Points, in no order, along strands that fork, close into loops and pass close to each other.
Two points are linked if the straight distance between their rows is under 93.3. Some points are linked to none.
j794: [ 22 -17  15  -7 -20   5 -11  -6  -7  -2  -2 -50 -36  31 -21  -8 -10  29
  20 -12  42   0  25   8  29   6  16  -4 -19  -2 -24]
j741: [  9  -4  60 -18  -3  -8  -9 -55   4  17 -15 -44  27 -25 -36  -5 -10 -41
 -40  -7 -15 -11  10 -18  16 -14 -14  -7  -8   8 -17]
j370: [ 39   9 -53   1 -17  -6 -27  -8 -20  64   5  17   6  41 -11 -13  55  -2
   2 -32  18  10 -24  17  31  14   4  -4 -24   2   5]
j334: [-25 -22  55 -28   6  24  61 -32 -19 -22 -29  -2 -17  13 -22  28  24 -24
   9  25 -24   6  30 -15  -3   5  -1 -11 -22   9  28]
j29: [  6   0  -2 -12  -4 -27 -21   7   4  19  16  28   6  16  46  15  26   0
  39  -6   1  -4 -28   7 -28  26   3 -30   1 -12  -8]
j361: [ -2  17  -6  12 -35  19 -58  18  32  -8  16  19  30 -20   4 -37  -7  24
 -44 -17 -41  -3  10  27 -10 -28   4   2  40  14 -14]
j737: [ -3 -21 -15  -9  15   1  24  11  40  32 -25  45 -34   7  -3  10 -16 -32
 -19 -12   8 -38  47 -12 -14   6   8 -42   1 -21  18]
j409: [-35  18 -50  25  45  -7  10   5  -9  20  38  28 -12 -24   5   1  15  -7
  -9  -5 -12   2  -8  36   2  -5  13  -4  17  20   8]
j163: [-12  -1 -13  -1   0 -18 -12   3  -5  18  32 -35  12  23  -7   2  16  15
  31 -34  30 -18  -9   0  36   2   3   7 -54   8   3]
j983: [-36 -13 -17  -3 -32  -4  -7 -13 -18 -27  11   3 -10   9  17 -25   9  10
  -2  22  46  -7  13  -7  18 -23  17  -7  21 -28  15]
j421: [ -2   5   4  -3  15  12  17 -33 -12  38  10 -37  -2 -17 -33  -5 -31 -19
 -24 -15   7 -19  25  12  50 -28 -10   5 -34  21   7]
j250: [-13  -5  -9   9 -36  -5 -35  23 -20   2  19 -22  30  37 -21 -20   4  14
  10  -4  44 -22 -13 -20  47 -29   0  58  -5 -13  -2]
j242: [-32   1 -34  10  17   4  27 -36 -34  -5 -22  37  -9 -11 -12   2 -22 -32
 -24  29  10   5  22 -13  -6 -23 -13  -3  14   0  31]
j88: [  8  17 -29  -1   5   8 -15 -12 -19 -17  11  20  13  12   2  16  22   4
  20   0  -4   9 -34  -2 -20 -18  -2  11  53  70 -28]
j636: [-49  -6 -36  20  -8   0 -51   7 -24  46  21  32  -5  14  17 -16  26  18
  -4 -29  39   6  17   8  23 -15  21 -12 -23  -5  13]
j97: [  9  -2   4  13 -41 -23 -16  -4  22 -31  10 -57  31  -1 -38  -9   0 -16
  -8   4   7  -3 -25 -47  53  -4 -14  28  -8 -36  -6]
j833: [ 44  -5 -18  -2  12   2   3  13  25  17  29 -25  -3 -16  28  23  11  13
   0 -13   7  -7  11   1  36 -12  -1   4 -44 -17  21]
j718: [  7  10  37 -31 -18   3  -9 -17  -4   1   8 -35  17 -16   2 -23 -20  28
  14  -1   2   0 -22  -6  -9 -16 -27  30 -21  11 -10]
j24: [-54   4   3   4 -14 -11 -12  14 -38 -12   3 -35  35  22 -19  -2   6 -23
   6  13   6  -3 -12 -39  46   5 -26  32 -52 -23   6]
j949: [ 43  -3  -9  24   6   5  -7  13   9  16 -18 -17  -8  19 -22   0 -47   2
  -3  -6  17   6  24   2  -1  15  -7 -12 -10   0 -30]
j599: [ -4   6  12  19   8   0  22 -18  21 -26   1 -11  14 -48  -4 -31  13 -10
 -33  16 -30  18 -37  -4 -42  -5 -20  36  43  21  -5]
j677: [-22   1  23  -4  -4  12  25 -64 -44 -29 -20   4 -11  16  -7  26   7 -30
   3  14 -28  12  37 -40 -13   9  -2  -1 -41  11  26]
j502: [ -6  22   3   2 -15   7 -26 -24 -18  10 -10  16  20 -12  -7 -43 -49  13
 -14   8  10  -2   4   2 -17 -36 -19  10  21 -10 -13]
j81: [-38  19  27   6  12  -3 -14 -31 -21 -26   6 -11   5 -23  -8 -15 -24   0
 -13  -2   9  -6  -6  26 -18   0 -10  -1  15  21 -32]
j551: [  4   9 -30  -5 -10  43   0  -5 -26  -9  10  33  -3 -12  16 -25  -2  35
   6  17  12  17  14  -3  -1 -39  16  17  11   5  42]
j544: [ -6  16  14   2  29   4  14  -1   6  -6   1  20  -5 -13  11  10 -27  -3
  -3   0  -5  -6  10  -8 -43   0 -18 -30   9  -5   0]
j491: [-27 -37   1 -25  22  -7  39  -6  14  22 -41  45  -8  -3 -10  18 -15 -47
  -5   4  -5 -25  58  -8  -5   7 -19 -23 -21  -6  20]
j320: [-10 -14 -12  11 -22   2  18  23   5 -38  -1  14 -28  21  27 -24  17  11
  17  26  31   4  -3   9 -17  15  36  -6  41   1   1]
j48: [  4   0  10 -13   1 -26 -10 -21   3 -31   2 -18  45 -21  19   6  -5 -24
  -8  10   6  -9 -14 -36   4 -19 -34   3 -16 -43  11]
j756: [-16   9  -1   5   2   1 -14 -27 -10  41  44 -11 -27   1 -13  -3   8  16
  -6 -46  26 -12  19  34  31   0  21 -23 -34  12  -9]
j253: [-37  -2 -38  -6 -17 -22  -6  34  -5   2  33 -28   8  21 -22  22  34  -5
  32 -20  12 -11 -22 -34  60   9   0   9 -40 -18  -2]
j871: [-43 -31  16 -17  -3 -15  43   0  14 -21 -32  -5 -15  22   4  21  16 -47
 -10  16 -14   2  38 -25  11  35  -2 -19 -33 -33  -3]
j56: [ 25   1 -19 -21  -9   8 -37  32   4   7  19  -2  39  -3  13 -11   8  22
  22  -3   7 -13 -24   2  19 -23  -6  27   9  30 -21]
j576: [ 22   0  10  -6   2  -5  23 -32  12  39 -13 -27  17 -23 -28 -17 -39 -38
 -41   6 -10 -13  11 -11  54 -30 -12  13  -6  17  23]
j906: [-15  -4  29 -20 -28 -22  -8 -31  18 -47   8 -31  18  -8   4  -2  -6 -13
  -3  10  24 -16 -14 -29   3   1 -13 -12   0 -34 -10]
j828: [-23  -9  -6 -12  24   1  57  -3  12  16 -24  44 -31   7  19  27  -5 -18
   3  -6 -15  11  54  -8 -38  10 -19  -8 -26 -12   4]
j389: [ 23   2 -36  16  45 -12 -39  31   5  16  -4  26  33 -20  22  26 -20   1
  -3 -12  -3  -1  -7   7 -14  -1 -19  -2   2 -17 -12]
j431: [  5   2  20   9   6  -3  26   4  18 -48  11   4   6 -28  16  -4  16  10
  -2  12   4   0 -25   2 -22  -7  -5  14  41   3   6]
j19: [ 28 -13 -54 -20 -30 -15 -18   2  -4  54 -16  34  -6  33   8   5  68 -19
  11  -3   1  -8 -39   9  20  20  26  -2 -35 -20   1]
j241: [-56   3  43 -20  17  -5   7 -23 -26 -15  24 -33 -16 -14  -5  19  29  -3
   4 -17   2   1  -3  17  11   6  -9 -19 -38  20  -8]
j810: [ -8  -3  48 -20  18   5   7 -31 -10 -11 -14 -12   3 -19 -12   5 -33  -9
 -10  -1  -1   0   1   3 -21 -11 -26 -17  -3  -3 -16]
j160: [-44  -7 -23  14   3 -15   1   5 -29 -22   6 -10  11   4   2   7   2 -21
 -10  31  15  11  -5 -10  37   3 -15  29 -28 -19  15]
j92: [ 10  22 -22  14   5  -5 -22 -50 -24 -22 -22  16  32 -32   7   7  -2  19
   2   3   1  13 -16 -27   1 -39  -6  42  44 -31  30]
j4: [ 20 -11 -23  25   4   0 -28   6  29 -10   3   2  23 -40   2  -3   9   0
 -30   3  -8 -16  -5   8  17 -23  -3  32  52  -4 -19]
j648: [ 27 -21   6 -14 -12  -2  -4 -30   3  -2 -20 -44 -13  40 -30   9  -3   1
  11 -19  50   2  53 -12  35  -1  -9 -19 -16 -25  -5]
j840: [ 17  -7  20  -6   5  15  59  36  21 -35   2  -6 -12 -12  17   0   5  11
   8  28  -2  -7 -18 -13 -16  -1 -11  12   9 -11  25]
j395: [  1  24 -20  17 -19  -1 -31 -31 -15 -11  -9  24  32 -33   4 -39  -6  14
 -16  11  -3   9   4  -3 -16 -34 -14  31  62 -11   6]
j652: [ -5  14   3   9  -7  18 -30 -12 -27 -18   2  36 -11  27   4   1 -13  28
  36   2   1  17  -8  13 -53  22  12 -29  24  43 -14]
j610: [-17 -21  -9  -6 -15  -1   6  15  -7  -3   5  -4 -34  13  10 -13  -7   7
  -1  23  40  -6  12  17   3   9  28 -11   6 -10  -6]
j457: [  4 -12 -29  13 -13 -17 -16  21  20 -16  31 -41  26   6 -22  27  27  -4
  11 -10  13 -10 -19 -27  65   2  -5  24 -14 -30   0]
j60: [ 24   7  40  -1   1   1   2 -61  23  -3   2 -43   5 -11 -46  -1  -7 -24
 -37 -28   0 -11  34  16  30 -10 -29 -15  12  28 -21]
j362: [ -2  -2  70 -23  28  13  23  14 -11  -8 -31   0 -16  -4 -43  14 -26 -21
   8  11 -27   7  10  18 -43 -19 -19 -19   2   5 -15]
j735: [-48   0 -21  21  -5  -3 -38  -6 -46   2  18  22   9  10  15 -28   4  19
   1  -2  47 -15  14   4  20 -34   7  14   7  -3   9]
j843: [ 13   7 -18  13  21   1  12  41  26  -1   4  26 -15 -33  25   7  41  16
   0  -9  -6  -8 -27  18  -6   7  28  -4  57   2   1]
j346: [ 11  -7 -12 -19 -12   0  -9  23  19 -26  19 -28  34 -11   4   5  28  20
  16  14  -5 -10 -40  -4  38 -18   4  40  13   8 -10]
j560: [ -6 -10  -3 -15  27 -13  17  24  -2   8   9 -14  13  -7  33  43  22 -15
  12   0 -30  12  -6  -9  11  27 -17  -4 -66 -20   8]
j78: [ -7   7 -20  29   0 -19 -64  16   4  -4  -8  22  23   6   0 -18 -20  -8
 -20   0   8   4 -17   7 -23   6  -8  -4  41  21 -52]
j727: [  8  -4  26   5   0  16  42  -4  -6 -23   0  10 -28  27   6  26   4  26
  42   4 -18   3  -3  -5 -39  25  -1  14 -22  37  17]
j622: [ 38   6 -18  29  -5  11  -8  19  35  -2  -6   8  13 -25 -18 -26 -30 -11
 -49   8  -8 -11  11   1  -2 -22   1  15  40 -12 -13]
j588: [-32 -11 -26   2 -10   3 -44  14  -9  32  23  46   5   1  19 -16  19  19
  -4 -36  -4  27   9  19  15 -21  31 -45  -9  -4  21]
j94: [-21   4   6 -16   7   5  50 -47 -31  15 -29   2   8 -13  -9  -9 -16 -27
 -16  32 -15  10  12 -21   0 -20  -3   3   6  13  53]
j326: [ -7 -26  25  -4  -6  -7  26   4  14   1   7 -63 -29  18 -25  15   7 -12
   0   6   2   1   1   0  39  23  21  -6 -39  -9  -1]
j121: [ -7   0  27   8  -2  26   7 -12 -27 -26 -20  29 -46  30 -10   5 -18  20
  31   7   6   6  20  12 -53  15  13 -20  18  15  -3]
j93: [-26 -14  60 -16   5  -6  11 -18  -5 -26  12 -53 -17  -4 -27  15   8 -20
 -13   6   1  -3  -6  20  21   7   8 -22 -18   5 -18]
j946: [  6  -4 -25  -8  -7  -8 -26  18   8  11   7  30   8  -3  34   2  51   6
   6 -10  -4   5 -34  31  11  -2  38 -17  51   4  -8]
j444: [ 37 -15 -23  -4 -12  15 -60  37  10   9 -12  12  33  -2   8  -4  16  24
  -1 -14 -17   4 -18  10  50 -30   4  22  36  23 -25]
j499: [ 53  -6  -2   3  11  -3  12   9  10  31 -15 -24 -21  24  -5  17 -16  16
  18 -16   7  15  30   1   4  39 -19 -19 -37 -19 -12]
j412: [ 22   0  43   0  10   1  38  44  46  -4   3   9 -21   0  31  12  16  19
  18   2   0 -19  -5 -17 -30   2  -9 -14  14 -18  14]
j126: [ 33   6  13 -23   0  16  19   7  17   5  27 -28   7 -27  13  -2 -18  18
  -2   2   3 -15 -14  -1  13 -26 -11  17 -34   1  12]
j990: [ 47 -13 -33   7 -28   1 -47  28   5  31   1   6  20  26  -1 -22  22  22
  -1 -44  -5  23 -10  26  59 -19  15  -2  14  26   2]
j98: [ 27  -6  19   1 -24   1 -20  -1  19  -5  31 -31  -5   9  17  -2  -1  36
  12 -16  17  -8   5   7  19   9  13 -12  -8   6 -10]
j784: [-14  -1  -4  -3  -4  19  26 -54 -31 -16 -10  28 -27  14   7  27  -8   4
  15   1  -3  -2  43 -23 -23  -9 -12  -6 -36   6  24]
j918: [ 14  24  53  -3  25  25  54 -10   7  -2  -4  -8   2 -34 -18  -6  -6  -3
 -22  10 -36  13 -20  -9 -35  -6 -24  10   7  37  19]
j963: [ 26   8 -15  10 -25  36   4 -13 -14 -31  -2  14  -7  -8   4 -22  -3  33
  21  25   6   7 -23  -7 -23 -16  23  25  29  23  25]
j889: [-26  -1 -18  -5   3 -18  -9   4 -14  40  21 -12 -23   2   9  14   1  12
  10 -15  27  -6  13  20  14   8   0  -8 -50   4  -9]
j300: [ -9 -18 -26   0  10  -4  32  12 -18 -28 -20  -9   7 -11   3   0  -1 -11
  -2  48  -5  15 -14  -8  14  -3 -10  40   3 -10  20]
j167: [-23  -5 -58  16  22  12  26   0  -4   0 -12  54 -20 -15  11  11   3  -9
 -22  21  12   8  36  -5  -7 -28   1   2  17 -12  32]
j151: [-17  24 -23  10  35  -4  23  29  17  30  18  42 -25 -19   4   0  23   3
  -3  -7 -14  -5 -12  39 -27  18  26 -16  26  -6  10]
j465: [ 28  14 -43   4   1  -3 -35  33   1  58   0  32   2  22 -11 -13   3 -11
  -4 -13 -14  10 -40  31   5   5  32 -18   8  20 -20]
j481: [  8  -7 -23   9  -2 -27 -53  16  -1  14   7  12  31  10  26  13   6  -6
  22 -14  14  -5  -8  -6  -8  10  -5 -15  -4 -14 -20]
j878: [-20   5  35 -16  29  18  33  -1 -27 -15  -7 -35   9 -17   8   8   8 -34
 -30  32 -17   7  -1 -12   7  20   1 -13 -27  11   9]
j122: [ 27 -16   4  -8  13 -17  19   3  24  19  10 -26 -12   5  18  41  -5   0
   4 -16   5  -3  11  -7   8  26 -11 -22 -58 -24  -2]
j687: [ -4 -10 -21  20  16   1  44  29 -20 -36 -22   0  -2   1   7   9  11 -19
  11  29 -19  19 -19  -3 -22  27   1  30   1  26  13]
j341: [-13  -1  16  -6   6 -16  56   1  16  12 -18  45 -49   8  37  24  31  -6
  15 -14 -19   4  22   9 -53  35 -18  -3 -15 -31   4]
j39: [ -6 -21 -60  12  29   7   5  16 -12 -28 -28  31   1  -5  15  23  32  14
  17  27   2   4  -7  -9  15   3  25  27  38 -12  19]
j556: [-41   3  10 -16   7 -13  17  -7 -10 -23  48 -29   6 -17  16   9  31   3
  11   0   7  -5 -20   7  26   6   1  -2 -26  15  13]
j58: [ 42  -5 -22  22   2  -1 -20  54  36  28  -5  35  -1  -5   4 -15   5   6
  -5 -29 -14   5 -14   3 -17  25  32 -26  23 -22   8]
j316: [  8 -21 -54  -4 -14 -15 -27  29  -4  53 -18  26  -7  25  21   6  23  -2
  19   7   2   9  -9  17   6  17  19   8 -21 -13   0]
j925: [ -1  25   4   8  17   4  -5 -15  -5  20  39 -17  -8 -20  -8  -7 -29   6
 -21 -23   4 -15  22  25  27 -14   0 -11 -18  19 -16]
j110: [-47   4  24 -22 -11  -5  -7   4 -24 -28   7 -33  31  12  -2  16   1 -12
  27   2 -10  -1  -8 -39  21  25 -38  -8 -54 -23  -5]
j996: [ -1   7  16  16  -2 -13 -30  -6  10  24   0  16 -25  15  -5  -7   1  -6
   3 -24  11  -4 -14  36 -20  41  38 -52  22  -1 -30]
j851: [ 17  15  31   1  13  12  10  51  35  -4 -10  -2 -15 -10 -20 -23 -41  14
  -9   1 -13  -7 -10   9 -48  13  -7   2  20  18 -30]
j598: [-16 -13  18 -13  -4  14 -35  -5 -32   4 -10   6 -22  19 -10   3 -39  14
  18  -9  26  -2  36  22 -19 -11   1 -34 -14 -11 -22]
j667: [ 27  19  18  21   7  -8   0  47  41  19 -16  21 -33   6  -9 -13 -15  -6
 -12 -36  -8 -13   0  -1 -37  31  17 -34  24 -13  -7]
j235: [-13 -14 -47  -5  13 -23 -24  33 -22  -2  -7   9  16  21  14  19  15  -6
  24  21  18  -2 -30  -1  27 -11   0  33  13   8 -10]
j489: [  8   0 -31  33  -4  19  -8   1 -13 -36   3  33  -1  -5  -6 -11   8   7
  12  16   0  14 -21   7 -41   3  20  14  58  50  -5]
j293: [ 17  52  31  13  24   7 -44  -3  38  24  18   0   5  29 -24  -2 -23  24
 -18 -47 -29   8  15  34 -23  28  32 -33  -5   1 -17]
j358: [ 16  15   0  31 -25 -13 -57 -12 -14  12  -6 -15  29   8 -17 -30 -44   7
 -18  -8  25 -11  13  -6  10 -19 -21  35   8 -10 -14]
j681: [ 12   4 -48 -20  12   6  -5   2 -32 -14 -10  10  20  17   5  27  29   6
  32  14  -4   9 -42  -3  14 -29   2  35  27  43  -8]
j938: [ -1 -12 -45  -3   4 -16  28  22 -13 -16 -13  22  -6  26  28  23  25  -3
  47  15 -16  17  -3  -2 -21  35  -8  25  -7   6   2]
j419: [-10   9  30 -26  -5  23  24 -61 -15  -6 -12  30 -14   7 -12  14 -31  -4
  11   9   2  -9  32 -12 -35 -23 -15 -34   7   1  37]
j51: [ 47  17 -37  10 -19   1 -22  -3  -6  54   0  15   3  42 -19 -36  25  -6
   5 -27   0  24 -27  31  25  39  14 -22   8  16 -13]
j374: [-26  10 -13  16  -9 -23 -33 -20 -19 -22   2   3   6   0  -3 -26  -7  -4
   3  15  15   2 -16  16 -26   0 -20  12  41  48 -44]
j100: [ -2  11   5  -6  37   6  23  -3 -25  -6  -7 -10  28 -20  21  22   6 -16
  -7  19 -35  16  -2 -21   2   8 -33   5 -48   1  28]
j527: [-10  28 -31   2   0   8 -42 -13 -33  -8  17  44  18  22  13   3   1   5
  20 -14   3  21 -21   1 -33  -7   1 -26  34  47 -12]
j758: [ -4  -5  16  -8   2 -29  49   5  20  -4   3  17 -17  26  33  28  51   1
  42   1 -29  -3  -8  -5 -38  48  -6  -8 -19 -30  11]
j274: [ 14  19  29 -12   8  26  -3  13  30  10 -14   3  -6  -2 -35 -27 -68   4
 -19   5 -13 -15  12  13 -31 -13   6  -2  16  -1 -18]
j570: [-38  24  16 -20   1   2  25 -15 -25 -11  27 -42  21 -28  -2 -19  17  -9
 -19  12  -2   0 -10 -13  38 -26   1  23 -35   4  24]
j144: [ 12 -31  18  -8 -18  -9  49  36  38 -11  -2 -46 -35  22   1   0  -5   3
   4  25  12 -12  -2  -4   9  26  19   3  -3  -9  -9]
j280: [ 22  11  40 -13  14   9  31  -7  16  20 -11 -18  22 -48  -4 -20 -36  -5
 -28  11 -33  11 -21 -13 -27 -14 -35  21   0   9  -4]
j350: [ 16  22  20   3  16  26  54 -41 -17   7  -4  -5   0 -29 -11   5  -7 -17
 -13  11 -35  15 -11 -32 -16 -13   3   2   0  31  52]
j919: [ -7  -2   5 -15 -15  10  43   4  -2 -51  17 -16  -5  22   9  28  22  13
  45  25 -24  15 -21 -20  -5  29  -6  13 -25  25  23]
j146: [ 12  -5 -18  30 -28 -13 -37   3  22   7  30  10  10 -13  32  -7  37   6
 -20 -29   2 -15   0  26  29  -3  39 -18  46  -4  -2]
j580: [ -6  12  -6  15  -6  14 -57  27  19 -21   0  32  20   0   9 -37 -33   9
 -26  -6 -12  12   1  16 -37  -2  10 -26  43   6 -20]
j725: [-52  -8 -20 -13   0 -25  11  -4 -20  36 -14  13 -34  11   8  21   8   5
   9   3   7  16  27  29  -5  23   1  10 -61  -5 -21]
j708: [  2   4 -12  31 -22 -16 -50   3 -14  18   7   0  40   7  -7 -18 -21  -1
 -15  -8  33 -16 -11 -13  30 -34 -15  77  19 -23   5]
j522: [ 20   4  23   4  17   8   9  24  22  -6   7 -11  11 -29  -5 -10 -30  -4
  -7   1 -20   2 -33   9 -27  11 -23  10 -13  25 -27]
j194: [ -7 -17 -13  -9 -18   9 -26   7   2   7  20  30  -8  -1  48   0  17  20
   0  -4  13   5  20   3  -2 -13  19 -39  -7 -27  23]
j16: [ 21 -12 -23   7 -23  -6 -35   4  36 -15   8 -23  21 -22   4   1  44   8
  -9  -3 -19 -34 -24   8  28 -13   0  49  39  26 -32]
j546: [  8   0 -44  -4  12  24   3  -5 -21 -29  -2  29  12 -18  17  14  26  30
  16  21   5  10  -3  -1  16 -28   1  35  11 -13  39]
j445: [  5  -7  10 -14  -4  -4  22  12  19  12  10  13 -32   4  43  16  12  14
  13   8   5 -12  18  -2 -19   5   4 -33  -9 -38  11]
j265: [ 38   2  11   2  -8   9   8  -2  46  23  -3 -20  21 -37 -18 -36 -40   3
 -43   2 -28  -7  -9  -9 -18 -25 -27  41  29  -2 -14]
j135: [ 35   3  50  -1 -11  12  23 -27  47   4   9 -33 -20  -8 -44 -10 -15   2
 -35 -11 -10 -28  16  20  11 -12  -3  -8  28  30 -15]
j366: [ 64   1   7  37   9 -19   0  23  52   2 -13 -15  -8  -1  -4  -5 -13   1
  -5 -34  12   1   0 -10 -26  36 -15 -21  30 -11  -9]
j319: [  1 -31 -50   8  12  -6 -27  46 -10  11 -23  31   2   4  23   5  14  12
   6  17  10   6  -5   7  22   1  22   9  24 -24   5]
j322: [ 16   4  -3 -14   2  -4  -1 -28   3 -18   1   8  37 -40  19   1  -4   4
 -14   6   2 -11  -6 -25  -1 -46 -22  24  18 -32  19]
j74: [ 55 -15  -5  15   0 -17  -8  27  53  -8  13 -16   8  -9  12   4  13   3
   0  -4   3  -8 -31  -7   0  23   3  11  23  -5 -19]
j292: [ -4   7   3  -5 -56 -17  -9 -11  10 -35  14 -35  24  -4  -9 -27  -6   9
   3   9  22 -15 -23 -22  28 -19   2  25   7 -41  -1]
j645: [ 22 -21  14   2 -19   4   7   0 -11   2 -24 -43 -22  15 -29 -15 -43   1
  -5  13  26 -10  15  11  22  -6   0  12  -9  -1 -14]
j814: [-15  31  19  -1  40   5 -31   6  23  10   5  19 -16  19 -17  -2 -41  -2
 -27 -29 -12  -7  25  19 -29   8  25 -43  15 -12 -22]
j606: [-12 -21  71 -29  25  13  55   5  -3  -7 -37  11 -33   1 -30  29  13 -30
  19   7 -36   1  34  12 -24  -2 -16 -15 -14  12   6]
j339: [ -9  -7 -10  28  -4 -17 -19  29   7  -3  -4  22 -17   7  13 -22   3  -2
   4   5  16   1 -15  23 -34  30  33 -27  47   3 -22]
j668: [ -2  17  65 -24  -3  19  28 -50 -43  -1 -36 -36   8  -7 -34  -2  12 -20
  -7  32 -27  29   4 -31 -21  10  14  -6   1  15  21]
j89: [ -4  11  40   7   3 -22 -22 -39 -12   3  12 -49  36 -22 -16  -5 -12 -16
 -35 -21  -1  -3   1 -22  24 -16 -31  15 -38   5  -4]
j410: [ 19   2  40  -5  -2  24   3  13  34   4   9  -4 -36   6 -19 -13 -27  10
 -13  -6  10 -21  20  20  -1  -7  12 -29  20   2 -14]
j629: [-39   3 -50  21  29   5  -2   3   0  22  16  34 -20 -24   6   0  -4  -2
 -40  11  12   2  19  23  20 -26  11  -7   4 -15  16]
j344: [ -5   2  16 -24 -18  -6  26 -27  -2  29  12 -44  29 -24 -10 -18  -9 -20
 -28   5  -7 -10  -2 -29  55 -46   1  34 -14  -9  29]
j33: [-40  31  13 -10  39  24  -3 -14   7  -8  -3  42 -23  14 -14   7 -38   4
  -5  -6  -4  -7  35   6 -44  -8  10 -47  22  -5   7]
j798: [-17  -3  13  21 -10   8  29 -34 -31 -47 -16  -2 -34  12 -18   1 -12   0
  18  27  14   9  -7   2 -27  18  10   7  14  26   7]
j472: [-14   9  45  -3  -9   1  14 -47 -52 -28 -28 -29  -3  -1 -26  -6 -10  -5
  10  22 -14  39 -14  -3 -26  15  -7  11   0  21  -1]
j53: [ 12 -18 -16  -2   0   2  10  27  24  33 -16  30 -30  12  21   5 -14  -4
  -5 -10   4 -10  40  -3 -22  11   6 -26 -21 -44  -2]
j680: [-37 -12  25 -37 -19  11  24  -6 -14 -28 -16 -26  15  15  -8  22   2 -26
   7  16 -24   5  28 -43  24  18 -16 -17 -53 -41  -6]
j113: [-45 -17   8 -18  -5 -24   6   6 -24   4 -19 -19 -12  25   9  31   4  -7
  23  -3 -12  22  26   2  13  35 -13  16 -71 -18 -22]
j597: [-29  14  38 -30  -7  -8  -6 -15 -32 -22  -3 -36  41 -12   0  -2  -5   1
  17   6  -7   8 -19 -29 -12   1 -32  15 -41   6   4]
j246: [ 22  12  -5  20   8  -2  -9   2  15  37 -20  12 -28  25 -23 -12 -15  -3
  -6 -30   0   1  10  21 -27  53  23 -44   1 -21 -13]
j286: [ 50 -20 -19  13 -20  17 -29  43  29  29  -1   7   8   0  14 -12   9  25
  -3 -30 -17  26 -12  18  25   4  32 -25  11   1  21]
j337: [ 28   0 -11  18  -3   1  31  25   1 -10  -6  39 -32  32  27  28  27  14
  56  -1 -28   4  -7 -13 -46  36  12  18  -1  22  12]

A tip is a point with one link. Name the tips that can be reached along the links from each point below, in the order of the rows.
j280: j599, j758, j146, j74, j89
j48: j250, j144, j113
j337: j871, j648, j98, j878, j919
j316: j465, j668
j81: j361, j293, j419
j481: j29, j389

A piece is two or more points that can be reached from each other along the links. Count, over all rows, the pieces, the separate loops (a circle has one, a figure eight two, a Y none), the forks (points with three links) and the tips (points with one).
pieces: 6
loops: 1
forks: 10
tips: 20

A fork is a point with three links, a tip a point with one. Leave the first point through the second and follow the links. Name the first fork or tip that comes.
j457; j97: j250
j667; j58: j280
j280; j265: j667
j756; j925: j144
j93; j241: j889
j918; j350: j146
